A landscape with many peaks, sampled at points; each row gives a point and its height.
A climber steps from a point to the highest of its 2 nearest points, and stops where none of them is higher. Distance is the straight distance between rows; heights are no part of it.
z_807 h=591: [-15  18 -13  -8   5  21  38 -30 -28  17 -29   0  -9 -16   2  39  21   1
 -14  30]
z_788 h=480: [ -7  24 -23   5 -19   0 -17  -4 -13   9  14  30 -46  13  -9 -25  37  -9
 -21   0]
z_652 h=447: [-23   2   0 -32 -18  -8 -13 -20  -3  -8 -51  30  -6  10 -17  20  24 -11
  -5  38]
z_960 h=385: [-13   7  19 -14   0 -24 -31  13   1  13  42   1   1   0 -11 -33 -22  16
 -25 -54]
z_376 h=290: [ 23  28 -37  39   9  30  -5   3   4   2  -6  -4 -12   0  25 -17  19  -5
  30  19]
z_275 h=388: [ 10 -24  22  12  -2 -10 -18  50   5   6 -12 -29  31  18  -6 -13 -22  22
   8   8]
z_388 h=409: [-36  12   0  41 -23   5 -15  11  23  -2  25 -13  15  50   5 -17 -17   1
  29 -49]
z_978 h=124: [-23  31   2  23  22  -1 -38 -22  22  -3  44   5  15  15   9 -15 -15  -2
  -4 -59]
z_564 h=162: [  7  30   7  44   0  30   7  23  -4   0  -7 -21  19  12  11 -30  -1  15
  11  38]
z_506 h=208: [ 21  -1  12  13  24  16 -10  10  -8 -31 -10   0  14   2   1  -1   2  12
  -2  10]
z_211 h=370: [  4  -1 -60   0 -19   9  26   2  -7  22   8  30 -44  17 -12   5  36 -29
 -24  16]
z_334 h=198: [ 11  11  -1  20  29  21   5  -4 -19 -19 -51  11  11  -7  12  16  11  16
   3  25]
z_361 h=508: [-17  18 -23 -30   7  16  43 -27  15  25   6  10 -32   9  -7  29  33 -34
  -2  32]
z_659 h=490: [ 16   5  10 -17  24 -20 -31 -12  -9 -38  16 -15   4  -7  12 -13   8   1
  14   8]
z_534 h=361: [-15  10  28 -19  -4   1 -26 -13  -7 -20  26  11 -24 -16  -2 -17   3  -5
 -14 -39]
z_30 h=253: [ -5 -13   7  29  23  37 -18  10  15  -2 -42 -17 -20 -11  19   4  23  12
  27  16]
z_133 h=176: [ 23  34 -18  43  -3  39   8  16 -12  26 -36  -6 -13 -10  18 -14  20   7
 -14  47]
z_538 h=110: [ -7  22   9   3  25 -17 -31 -21  26   1  49  -7  32   7  14 -38 -29 -20
   2 -52]
z_810 h=547: [-29   3 -16 -16   6  12  43 -23 -21  26 -68  10  -2  -5  16  63  18 -18
 -10  21]
z_109 h=500: [ 22 -30 -10 -24  -7 -37 -13  25 -16  -3 -20  39  21  14 -25   5  11  16
 -18  34]
z_322 h=486: [-15 -14 -16 -14  -7  16  20  -2  21   3 -40  27 -31  16 -17  34  33 -15
 -14  25]
z_982 h=130: [ -2 -11  39 -19  11 -45 -24  12 -49  14 -24   2  47 -26  -4  23 -16  19
  -2  19]
z_586 h=175: [  2  23  -2  16 -19  15   7 -23 -14 -17  28 -21 -29 -42   4  -7 -38  11
  17 -34]
z_444 h=487: [ 25 -19  -4  -1   1 -31 -23  21  -4  -2   7  -2   5  19  -3 -26   6  14
  -4  -2]
z_143 h=394: [ 15 -11  -1  25 -20 -14 -52  19   9  -2 -19 -27   6   4  24 -31   6   3
  41  41]
z_309 h=164: [  2  22  -9  43 -31  24  -4  20 -12  23 -26 -14 -16 -19  18 -33   7  14
   1  25]
z_792 h=418: [ -3 -13 -36 -12   7  25  56  -8  12  42  30  -2 -18 -17  19  49  45 -38
   4  30]
z_118 h=341: [ -6   6 -23  33 -16   8 -22  11  20  10   0   5 -32  28   9 -20  22  14
  24 -56]
z_318 h=376: [-20  28 -18  44   2  11  -7   1  21  16   7  -8  -1  47  -2 -22   4  11
  22 -62]
z_623 h=125: [  1  27  29  -3   5  13  21 -19 -36   4 -16  32   7 -19 -20  18  -7   8
 -24  22]
z_446 h=138: [-20  46  -2  19  17   3 -17 -29   0  -6  42   2 -17  10  -4 -27   0   2
  -5 -51]
z_320 h=489: [ 24   9 -46  35 -25   2   5  30   2   9 -13   5 -22  20   3 -26   8   4
   2  -2]
z_106 h=467: [  5 -30  33 -47  10 -23 -14 -20  18 -15   8  32  30 -17 -35  11 -28 -20
 -25   6]
z_926 h=238: [ 20   1  11  43  27  -2 -43  25  -4  -2 -32   5  48  11  18 -11  10   9
  18  44]
z_730 h=466: [ 26 -39   1  -3  -2 -39 -29  30 -17   7 -18   6  32  13  -1  14   4  20
   6  36]
z_727 h=534: [ -8 -27  44   9  -3 -31  -8   7  44  40  42 -38  51  39  22 -23 -31 -32
  26  -2]
z_188 h=345: [  1  13  29   3  -1   0 -29   6 -18 -21  -9 -40  28 -12  18  -7 -16  14
  25  25]
z_836 h=579: [ 24  -4 -47  -6 -15 -10  14   8 -16 -17  -8  19 -15  18  -4  -4  22  15
  -2   3]
z_743 h=444: [-10   8  16  10 -23 -36 -15  -1  -3   9  56 -40  22  17  20 -34 -38  -2
  26 -27]
z_503 h=473: [-24  12  10 -53 -23 -19   0 -40 -12 -10 -37   3  -6   2  -5  29  17 -10
   3  29]
z_542 h=503: [ -8 -12 -14  15 -29 -39 -30  24  11  18  26 -24  25  52  12 -27  -8   3
  21 -23]
z_993 h=152: [  7  19 -11  16 -35  17 -10  21  -5  25 -34  -5 -38 -33  19 -19  28  -1
 -19  34]
z_942 h=330: [-15 -17 -34   2  -1  32  37   4  20  31  14  16 -46   9  -4  16  38 -16
   0 -23]
z_404 h=247: [ -6  -9  -3   8   0  -3 -12 -13  28 -19  34 -22   8   0   1  -7 -52   3
  15 -70]
z_735 h=184: [-26  -6   6 -19  27  38  66 -30  13  14  -8  17  -5 -29 -11  53  11 -17
   9  27]
z_831 h=332: [ -9   2  -3  23  10  19   0  10  15 -11   9 -20  -6  17   6 -20  -2   5
  14 -21]
z_168 h=474: [ -6  -4   7 -21 -11 -17  11  -3 -37 -11 -56  17  13   4 -11  35  -2  12
  -6  15]
z_706 h=174: [ 16  33  -6  32  21  39  34  18 -18  -7   3 -14   2   8  16 -17   0  10
   5  17]
z_473 h=220: [ 18 -10  37   5  16   3 -15  21 -17 -14 -18   9  43  -4  -4   1  -5  10
  -6  23]
z_422 h=555: [-18  22   1 -31  -1  13  40 -30  -7  11 -29  17 -15   0 -17  38  26 -21
  -5  41]
z_857 h=277: [ 12  25   5  30   7  26   0  33   5  20  15  20 -13  19  -8 -36   9  13
 -15 -11]
z_624 h=346: [ 14  12  23  -9 -14 -36 -35 -16  -2  -5  45   3   9 -29   4 -29 -58   2
   0 -29]
z_589 h=446: [ -8  22 -19 -20 -18 -10   7 -16 -11   4  23  29 -25  13 -17 -19  20  -2
 -32 -14]
z_36 h=538: [ 17 -16 -21 -23 -24 -35   0  12 -18 -18 -18  15  -5  14 -15   5   5  23
  -8   8]
z_681 h=236: [ 33 -31  44  -9  35 -15 -24  24  -7  17   4   5  44   2  -7  -9  -1  -8
 -16  22]
z_936 h=235: [ -7  -3  13  13  37  42  10  -2   6  -9 -24 -17 -18 -22  10  21  12  25
  23   6]
z_851 h=472: [ -2  14 -35 -17 -10  -4  56 -29  -6 -22  22   7 -32 -14 -21  17 -13 -12
   3 -20]
z_163 h=291: [ 16  -2  20  26  13   4  -7  20  11 -14  20 -15  59  34   6 -38 -32  -2
  18  11]
z_535 h=516: [ -5  10 -29 -24  -3   3  28 -30 -10 -18  -1  -4 -41   0  10  21  38 -11
   0  -1]
z_465 h=77: [  9 -34  27  -4  15   7 -28  22   4 -20 -33 -26  26  -7   1  15  -6  13
  32   0]
z_25 h=440: [ -9 -29 -14 -29  -3  17  11  -5  22 -16 -15  20 -32  19 -19  19  28   3
  -6   1]
z_729 h=359: [-12   9  -4  12  18  16  12   1   3 -18  26  -1 -32   2  -5  -6  -2  13
   2 -36]
z_243 h=231: [  6 -10 -31  25  40  37  30   2  15  16 -43  11  -9 -20  30  38  31   2
  16  29]
z_421 h=435: [ -5 -20  21  -9  -7 -25 -56  13  25  13  21 -28  -4  18  23 -23   7   1
  15 -29]
z_935 h=355: [-14   7  22  -3  -3  35  36 -12   1  -4  20   9 -35 -36 -17  14 -14   2
 -20 -18]
z_593 h=469: [-20 -21  23 -48  -8 -11 -19 -10  15 -20 -19  20   0   5 -38  24   2  -7
 -22  11]
z_905 h=526: [ -4 -24  10   6  13 -37 -27  23  43  38  33 -12  36  40  12 -28 -27   5
 -15 -49]
z_341 h=460: [-20   3 -32 -35   5  25  47 -23  30  43  16   0 -16 -10   0  59  38 -49
  12  43]
z_104 h=377: [-23  -8  18 -24  -7  27  23  -8  -2  -6   1  16 -30  -8 -29   9   3  -3
 -20  -4]
z_254 h=365: [  9 -10  20   5 -16 -14 -18  40 -16   2 -32 -17  34  -1  -1   7 -18  45
  16  17]
z_984 h=202: [ -8  30  22  19  -2  30  -1  -9  -1 -28  20 -39  -2 -18   6 -25 -39  -9
  35 -17]
z_75 h=108: [  3   9  16 -16 -31  -5  11  27 -33   6   4  17   2   1 -22 -12  10  16
 -33  10]
z_745 h=554: [ 12 -23  -7  -4 -13 -59 -33  29   6  28  34 -32  14  28  17 -20  -7   8
  15 -11]
z_719 h=131: [ -8  27  36   0   5  -2  -2  -7 -49  -5 -21  13  27 -23   0   6  -6  21
 -12  17]
z_647 h=201: [ -7  -4   3  -1  17  32  56 -26   1 -15  -5   4 -14 -36  -4  43  -8  -1
  18   1]
z_558 h=451: [  3   0  15 -18  -5 -17 -25  -8 -38   2 -44  16  14   0   6  12  18  14
  -4  33]
z_633 h=326: [ -6  31  16  10  -4  14 -31 -11  -6 -20   8 -27  -2   2  21 -24   3   9
  26  16]
z_255 h=412: [  5 -10  19 -31 -10 -43 -22   8  -3   8  45   9   8  -2  -4 -29  -8   3
 -31 -28]
z_494 h=121: [ 15   3 -40  51  -6  20   6  10  23  15 -43  -2 -25 -36  24  -8  20 -15
   7  22]
z_296 h=413: [ 10  16 -41   7 -15  32  25   9  -6  34 -13   3 -45  -4  -5  -2  29 -11
 -19  11]
z_60 h=363: [ 15   0 -10  -8  26  -8   7  -5 -19 -31  -4  33   4   6 -24  12  20   3
 -17  13]
z_509 h=461: [-12  11 -26  22 -17 -27 -41  18   6   3  17  -6   3  38  18 -26   2   9
  40 -23]
z_717 h=335: [ 12 -20  -4  -3  30   0   1   9  13 -36  25   6  19  18  -9  -7 -35   2
  -7 -35]
z_916 h=307: [ -5  30 -11  40  -9  28 -17  -3   8  -9  -1 -16 -16  11  31 -32  20 -11
  36  17]
z_354 h=213: [ -4  -6 -24  34  44  26  13 -14  -1  -6 -59  24   1 -12  26  33  18  18
  10  30]
z_976 h=137: [  6  -1 -23  36 -25  20   6   7   2  38 -37   8 -34 -37  19   2  26 -27
 -29  33]
z_835 h=475: [ -3 -12  18   3 -18 -52  -7   8  18  27  55 -44  40   5  12 -29 -66 -17
  20 -30]
z_746 h=362: [ 37 -46  20 -28  -2 -48 -17   3   9   5  22 -21  22 -32 -17  -2 -53  -8
   0 -21]
z_171 h=416: [-14  25 -15 -15 -20 -25   4 -12 -15 -14  37  20 -15   7 -24 -29   4  12
 -28 -49]
z_298 h=292: [ -4 -18   8 -18 -13   6   2 -12   7 -30   2   1 -15 -47 -17   9 -44   9
   6 -39]
z_975 h=375: [ -4 -13 -45  -2  -1  28  42  -1  23  44   9  -2 -42  -2  25  33  45 -36
   5   1]
z_428 h=492: [ -1 -27  13 -29   0 -57 -47  23   6  25  39 -37  -2  13  11 -14   2  -5
   2 -24]
z_777 h=228: [-12   5   1  20 -10   2  -2  -6  17 -29  28 -25  27   0  10 -30 -61  -1
  30 -37]
z_767 h=306: [ -2 -12 -15  25  -5  26 -18  23  23   6 -12   2 -45   6   2  -9  30   5
  20 -34]
z_496 h=454: [ 20   5 -45  20 -32  22  20  23  -5  15 -39  -7 -37   7  18 -11  16  -1
   2   4]
z_355 h=601: [-33  25 -22 -19  -3  10  38 -21 -20  74 -52  -1   3  -9  36  69   6 -19
 -20  48]
z_999 h=328: [  9   6  23   7 -11   0 -25  -7  -5 -26  17 -32  27 -25   7  -1 -41   7
  34   4]
z_994 h=557: [  0  21  14  -1   3  22   1   8 -15 -12   0  22 -19   2  -2 -15  30  13
 -18  13]
z_903 h=334: [ -2  20  25   9   0  44  29  16 -15  12  12 -10 -20 -16 -11  -7  -7  15
 -11 -11]
z_313 h=553: [  1 -46  14 -35  -1 -33 -28  20  21 -10  -5  24   5  19 -20  -5  12  -5
 -22   4]
z_629 h=437: [-32   9 -11  48 -39  15  -6  18  -1  -2  10 -18  13  44  21 -19 -14   1
  33 -12]
z_325 h=91: [ 14 -19   3  26   2   2 -18  29  -1  -8 -58 -15  12   5  11  10   5  17
  28  15]
z_544 h=390: [  7  13 -21  -7  31   6  27 -15  -4 -35  27  35   5   3 -26  -1  -6   0
 -13  -1]
z_187 h=301: [  1 -13 -11  -3  -1  10  48   5 -10  -8 -17  16 -10   7 -21  28   3   5
 -14   9]
z_130 h=403: [  7  -8   6 -29  35 -22 -31 -19   3 -17  37  24  23   4 -12 -12   7 -10
 -30   0]
z_295 h=278: [ 10  -3 -25 -12  10  24  72 -14  -6  10   3  11 -18  -2 -15  29  16  -2
  -5   8]
z_124 h=417: [ 33  17 -12   6  18   7  31 -14 -28 -32  16  11   2 -21  -9  -1 -12   2
  -1  -2]
z_383 h=509: [-12  11 -20 -33  -5   4  40 -36 -12 -30  15   9 -21 -10 -24  22  13 -14
  -5   5]
z_882 h=384: [-12  17  29   7   6 -11 -39  15   7  15  43 -16  14  21   7 -39 -20  10
   4 -36]
z_641 h=530: [ 23   9 -12   4  21   0 -29 -17  -7 -31  -4   9  -9  -9  16  -7  36   4
  13  26]
z_346 h=471: [  3 -33   1  -6  12 -49  -5   8  38  20  33  -6  37   1   3 -20 -38  -5
 -15 -61]
z_821 h=449: [ 22 -21   3  18  -5 -21 -36  29   9   0 -28  21  -1 -12  -1 -10  18  11
  12  27]
z_546 h=441: [ 21  16 -17  -2  -1  -4  50 -40 -16 -35   4  19 -19 -30 -24  22 -29   4
  -3  -1]
z_934 h=154: [-12  44 -10  24  -1   1 -35  -8   1  22  33  15   1  30   8 -33  19  13
  -1 -44]
z_337 h=336: [ 16 -39  21 -18  -3 -31 -10  12   6 -16   9  -5  32 -12 -13   6 -33   6
   3 -20]
z_862 h=187: [ 10  25 -14  38  14  45  23   7 -13  29 -48 -17 -14 -25  40  14  12  14
 -17  36]
z_250 h=327: [ 17  23  13   0 -10 -16 -26 -11 -16 -26  22 -20  15 -28   0 -25 -41   0
  16 -20]
z_608 h=308: [  2   5   7  17   5  19 -16  29  11 -17  12 -17  31  25  12 -17 -17   7
  21  -1]
z_176 h=331: [  7  -8 -57  -1 -18  12  14   4  17   6 -22  35 -46   7 -12   0  40 -25
   3  24]
z_928 h=237: [ -5  12 -24  27  -3  46  46  22   3  17  -6 -32 -23   8  17   1   6   5
  18 -12]
z_815 h=219: [-12 -17 -20  -3   3 -24 -31   4  27 -10  24   8  -6  17   0  -8   6  11
 -10 -61]
z_865 h=592: [-30  24 -18 -23 -22  23   6 -29   1  27 -35   2 -32  -9  12  44  40 -31
 -13  56]
z_874 h=506: [-29  -8  -7 -16  -3   2  12 -11 -12  -1 -76  24   0   1  12  51  18   8
  -3  23]
z_240 h=389: [ 10  15 -19 -10 -15 -26  19 -12 -15 -22  44  26  -4 -11 -11 -14 -35   7
 -16 -45]
z_182 h=343: [ 10  -5  -2   4 -21  -6  14  26 -14 -16 -28 -12   8  -9  -9   9 -22  26
   6  -1]
z_215 h=402: [ 26 -47  22 -27  10 -72 -20   6  13  16  30 -37  27  -3  -3  -1 -21  -4
 -13  -6]
z_584 h=217: [-12 -13  12  13  36  40  40   4   3 -15 -25   8  -7 -20   3  43   2  14
   4   2]
z_614 h=309: [  7 -16   0  12  35   0 -21  -7  30 -29  25  -8  34  21  -1 -23 -21 -11
   9 -29]
z_841 h=445: [ 18 -22  15 -30  -6 -59 -22  14 -14   9  24  -6  24   7 -12 -13  -7   7
 -20  -3]
z_333 h=504: [-23   0   3 -41 -30   1   9 -35 -16 -16 -32  -8 -29 -19  14  36  39  -9
  -5  22]
z_740 h=214: [-21  34  11  21 -17  12   1   0  -9 -28  27 -35  16  19   9 -33 -42   4
  26 -11]
z_763 h=269: [  3  -9 -17  -4  -7 -10   0 -22  14 -37  30  -7 -18 -24  -3  -7 -33  12
   6 -61]
z_246 h=95: [ 21  -4  27  -3  21 -27 -19 -21  27   7  50 -15  40  -9   6 -40 -42 -27
  -4 -28]
z_414 h=146: [-39   7  41 -22   4  -3   6 -32 -33 -10 -56  26  25 -34  -9  31 -34   2
  -5   5]
z_459 h=566: [-15  -6 -18 -36 -17  12  57 -23  22  -3  -4   8 -17  -4 -46  43  -7 -15
  -1   0]
z_595 h=457: [  8  -4   8 -16 -13  -7  -5 -15 -17 -42   4 -13   0 -15   6   4   5  17
   8  -3]
z_737 h=163: [  9  19  14   6  -7  18  10 -30 -18 -21   3 -24 -17 -56  -1   4 -28   4
  12  -4]
z_505 h=580: [-14 -37  26  11  13 -37 -23  17  51  48  34 -29  52  48  16 -34 -22 -20
   5 -29]
z_621 h=190: [  1  -6  -6   3  -4 -27 -43  23   6  24  27  17  -5  28   4 -27  12  18
  -5 -56]
z_653 h=565: [  5  20 -46  -8  -5  14  30 -31 -23  10  18 -13 -41  -1  22   5  38 -24
   2   7]
z_43 h=513: [  0  32 -29   9 -10  22  12  -6  -8  10  14 -30 -45  -5  29 -16  33 -16
  12 -20]
z_552 h=629: [  3  23 -21   8 -13  14  15 -15 -36  11 -46  17  -9 -14  12  13  33   3
 -21  46]
z_656 h=274: [  5  -8 -32  11   3  -1  -6 -33  -2  -7 -62  12  -7 -15  21  38  43 -15
   2  34]
z_809 h=139: [-16  -1  49 -18   0 -12  -6  -9 -45  -3 -22  14  31 -31 -19  31 -31   6
  -7  19]
z_683 h=68: [  9  -9  29   5  28 -24 -48  13  14  37  44 -26  27  20  15 -44   4 -18
  -8   1]
z_121 h=169: [-30 -10  16 -18  27  30  43 -27   3   0 -37  26  -1 -13 -31  51  -1  -3
   4  18]
z_521 h=251: [-17  -7 -38 -12   0 -18   8 -13  19 -18  13  22 -20  18  -8  -4  17   5
 -12 -69]
z_191 h=431: [-11  12  -1  -7  -3 -14 -28 -19 -23   7 -50  41   3  -2   1  18  32   5
  -6  55]
z_514 h=528: [  2 -13  -8   7   5  19  -2   3   3  -4 -44  37 -11   7 -20  21  23  -1
  -8  26]
z_338 h=188: [-10  31   3  18 -14  24  10 -13  -1  -9  22 -40 -27  -9   5 -14 -27   9
  24 -53]
z_294 h=544: [-27   5  -7 -40 -18  22  17 -27 -10  19 -16 -26 -36 -22  21  44  33 -23
 -16  27]
z_768 h=501: [-20  -8  35   9 -20 -33   2 -10  16  43  55 -39  44  15  20 -29 -56 -32
  18  -5]
z_419 h=643: [-27  17 -18  -4  -7  19  14 -20   0  56 -53   4 -12 -19  33  55  21 -33
 -31  49]
z_951 h=314: [ 10 -21  29 -14  -4  -8 -19   6  14 -19  23  -9   1 -26 -12  -5 -40   2
   1 -28]
z_989 h=322: [ 15  -5  -1   1  -3  17  48  11  -8 -21 -12  -1  -7 -14 -14  14 -16  23
  -8 -17]
z_150 h=83: [  3  -1  33   0  16 -33 -31  -7  26  36  49 -36  34   5  19 -37 -30 -27
  -4 -17]
z_412 h=275: [ 14  -5  18  17  11 -18 -27  31  12  16  18 -16  42  37  11 -34 -16  -6
  17  31]
z_498 h=170: [-13  19  -4  17 -15 -12 -34  13  -8  36  24  10 -19  26  -4 -32  18  14
 -24 -47]
z_190 h=593: [  8  27  -8   7  12  27  16 -16 -14   8  -8  23 -23 -11   7   3  36  -2
 -18  36]
z_872 h=463: [-13   3   4  22 -36 -11  -5  29  12 -11  14 -26  22  59  15 -26 -19   3
  38  -5]
z_35 h=52: [ 29 -24  18  -8  17 -31 -26  -5   0 -14  12 -44  48   5   8  -3 -12  -4
  22  15]
z_890 h=531: [ 21  -6 -27   8 -16  -4 -14  21  -4 -12   3   2 -12  25   4 -30  17  11
  14  -5]
z_214 h=105: [ 14  -5 -24  34  -7   3  -6  17  19  -5 -63  -3  -8 -15  17   7  12   8
  12  31]
z_113 h=289: [  0   2 -37  21   5  17  39   9   9  23  18  12 -36  24   0   1  20  -1
  -3 -58]
z_141 h=488: [ -7  16 -28 -24   0  22  68 -20   1  40 -22   0   9  16 -26  61   2 -28
  -2  40]
z_120 h=255: [ 31 -10  28  12  22 -12 -42  36   2  24  -6   3  38   6   7 -21   8  -3
  13  39]
z_50 h=419: [ 17   2  -7  25 -11  -8 -31  21 -10 -12 -18  -5   3  -5  15 -25  20   5
  15  37]
z_330 h=98: [  4 -13  36 -10 -23 -22 -13  38 -25  16   4   3  10  -1 -11  -7  -8  21
 -21   4]
z_919 h=415: [ 19 -18  31   3  -1 -23  -6  40   2   7  15 -35  37   9  -4 -23 -39   3
  -5  -7]
z_716 h=340: [  2  -4   5  -1  37  16  19 -34 -18 -21 -12  26  16  -5 -13  21  11  -2
  -3  19]
z_812 h=259: [ 16   3 -27  20   3  41  54  13  -9   8   6   5 -34  12   8  -4  14   9
   2 -20]
z_88 h=366: [ 10   2  24   7  11 -21 -45  10  -5  -8   0 -30  31   6  25 -15  10  -1
  37  49]
z_667 h=364: [ 31  -4 -29   6  26  -9  12  -2   1 -38  22  28  15  17 -13 -13  -8  10
   0 -15]
z_840 h=118: [ -7  31  17 -20 -19   3  28 -11 -28   3  -5  29   4  -2 -37  -5   4   5
 -31  23]
z_79 h=276: [  4 -18  -8  25   8  39 -10  22  20   3 -27  14 -32  -8   9 -10  26   0
  10   8]
z_384 h=305: [  1 -14 -12  -9  20 -12  -1 -10  18  -9  35  17  11  -2 -17 -13 -33   1
 -31 -59]
z_47 h=442: [ -1 -12  39  -4 -14 -37 -11  24  15  26  36 -56  28   5   6 -18 -54   1
   6  -3]
z_300 h=298: [ 11  -5 -41  10 -24   5  10 -18  11   5 -40  20 -30 -17  11  24  42 -21
  -2  42]
z_504 h=576: [  8 -20 -14   2  16   5 -17 -10  -1 -20 -27  22 -20  -8   0   0  41  -6
   2  17]
z_569 h=39: [ 11  -8  22 -17   0 -43 -39   0  -3 -10  34 -43  26  -1  17 -24 -17   3
  19  -1]
z_489 h=414: [-35  15   7  25  -8 -23 -38  -1  19   3  42 -26  24  32  13 -25 -29  -8
  21 -41]
z_228 h=79: [ -9 -11  28 -24 -15 -17   9  13  -7  -6  -2  32  14  -4 -48  11 -36   5
 -34   8]
z_96 h=200: [-10  -1  -5  14   8  44  33  -3  -4  24 -40 -18 -19 -30  33  29   4  10
 -20  15]
z_424 h=396: [ -7 -12 -12  -3   5  13   0  -8  13 -16  15  21 -37  10 -12  -1  27  -1
 -10 -22]
z_971 h=404: [-23 -21  19 -22  -7  16   9   4  18 -16  11  20 -22  -8 -33   7 -16   4
 -21 -36]
z_578 h=368: [ 13  22  -7 -19 -15 -42 -11 -20  -7 -17  47   0  -1 -13  -5 -32 -34   1
 -16 -36]
z_950 h=527: [ -4  14 -47 -23  -6  23  51 -18   6  34 -19   9  -5  11 -12  48  32 -29
 -16  52]
z_231 h=434: [-20 -22  23 -34  -6   1   4 -13  32 -37   9  33 -14   5 -45  15  -9  -9
 -21  -8]
z_435 h=225: [  2  14  27  32  24  17 -35   5   1 -12 -37  -3  30  -7  31  -4   4  13
  18  43]
z_331 h=254: [ 11 -15 -37   9  19  26  48  -4  -1  21 -21   5 -17  -8  10  35  28   1
   1  18]
z_45 h=64: [ 17 -34  38  -6  27 -17 -39   8   7 -16 -14 -18  50   3   8  13  -9  -3
  20   0]
z_139 h=297: [  7  -2  28  16  16  28 -12  35   2   4  14   9   4   7  -9 -30  -8  12
 -18  -6]
z_145 h=436: [  7 -25  16 -31  14 -21 -17 -31  16 -26  37  23  21 -12 -24 -13 -22 -23
 -22 -14]
z_995 h=88: [  7 -20  35 -31 -24 -34   4  31 -21   8   8   4  25 -15 -33   7 -29  15
 -28   8]
z_54 h=156: [-38   1  29 -20  18  12  15 -27 -26 -11 -47  44  13 -12 -20  43  -3  -8
  -1  10]
z_954 h=494: [ 13 -41   9  -7   5 -10 -54  15  20  -6  -1  14  -5   0 -13   0  20   0
  -1  18]
z_594 h=281: [-18  -4 -28 -19   8  -6  10 -21  21 -24  30  30 -13   8 -18   5 -23   7
 -30 -51]
z_844 h=216: [ -7  -1 -10  15   6  57  52  12  -3  27  -1 -23 -25 -19  22  23  14   1
  -2   4]
z_715 h=510: [-21  18 -10 -41 -12  17  73 -18  17  35  -9 -12 -16   6 -43  55  -3 -30
   2  21]
z_775 h=316: [ -4  17  43  21  16  37   8  19 -10 -10   7 -12  13 -22  -5 -17 -22  13
  -4  -2]
z_291 h=395: [ -8  -8  15 -15  -9 -11 -35   2   5 -15  25 -15 -21   3  14 -20  14  15
  11 -28]
z_782 h=186: [ 17  27  -8  18  19  25  32  -2 -27 -15 -22 -16  13  -5  10   9  -5  23
  11  18]
z_783 h=443: [  2   5  25 -25  -3 -13  -7 -25 -12 -35   1  15  14 -22 -22   8  -3  -2
  -4  10]
z_137 h=470: [  7   5   1 -45 -18 -32  13 -29  -8 -37  15  16  -6  -2 -25  22   1  -2
 -10   7]
z_374 h=502: [ -1 -43  40 -33   9 -21 -16   3   4 -11 -17  16  17   4 -30  22  -7  -2
 -14   3]
z_479 h=518: [ 13  14 -12  19 -17   5 -21  18  -9  13  -8  30 -28  -1  -8 -27  22   1
 -23  22]

Where does a climber stop that starts at each point below?
z_250 | z_552
z_412 | z_504
z_564 | z_505
z_139 | z_313
z_995 | z_745
z_982 | z_745

Call two points neighbours if one is among the 2 nearest of the other. Go from one point of each pair to the other, from neighbour to neighbour, staying as high as possible. Name the lowest point that can't be avoided.
z_950, z_419 | z_361
z_552, z_459 | z_141
z_504, z_653 | z_783
z_459, z_653 | z_383
z_419, z_552 | z_810
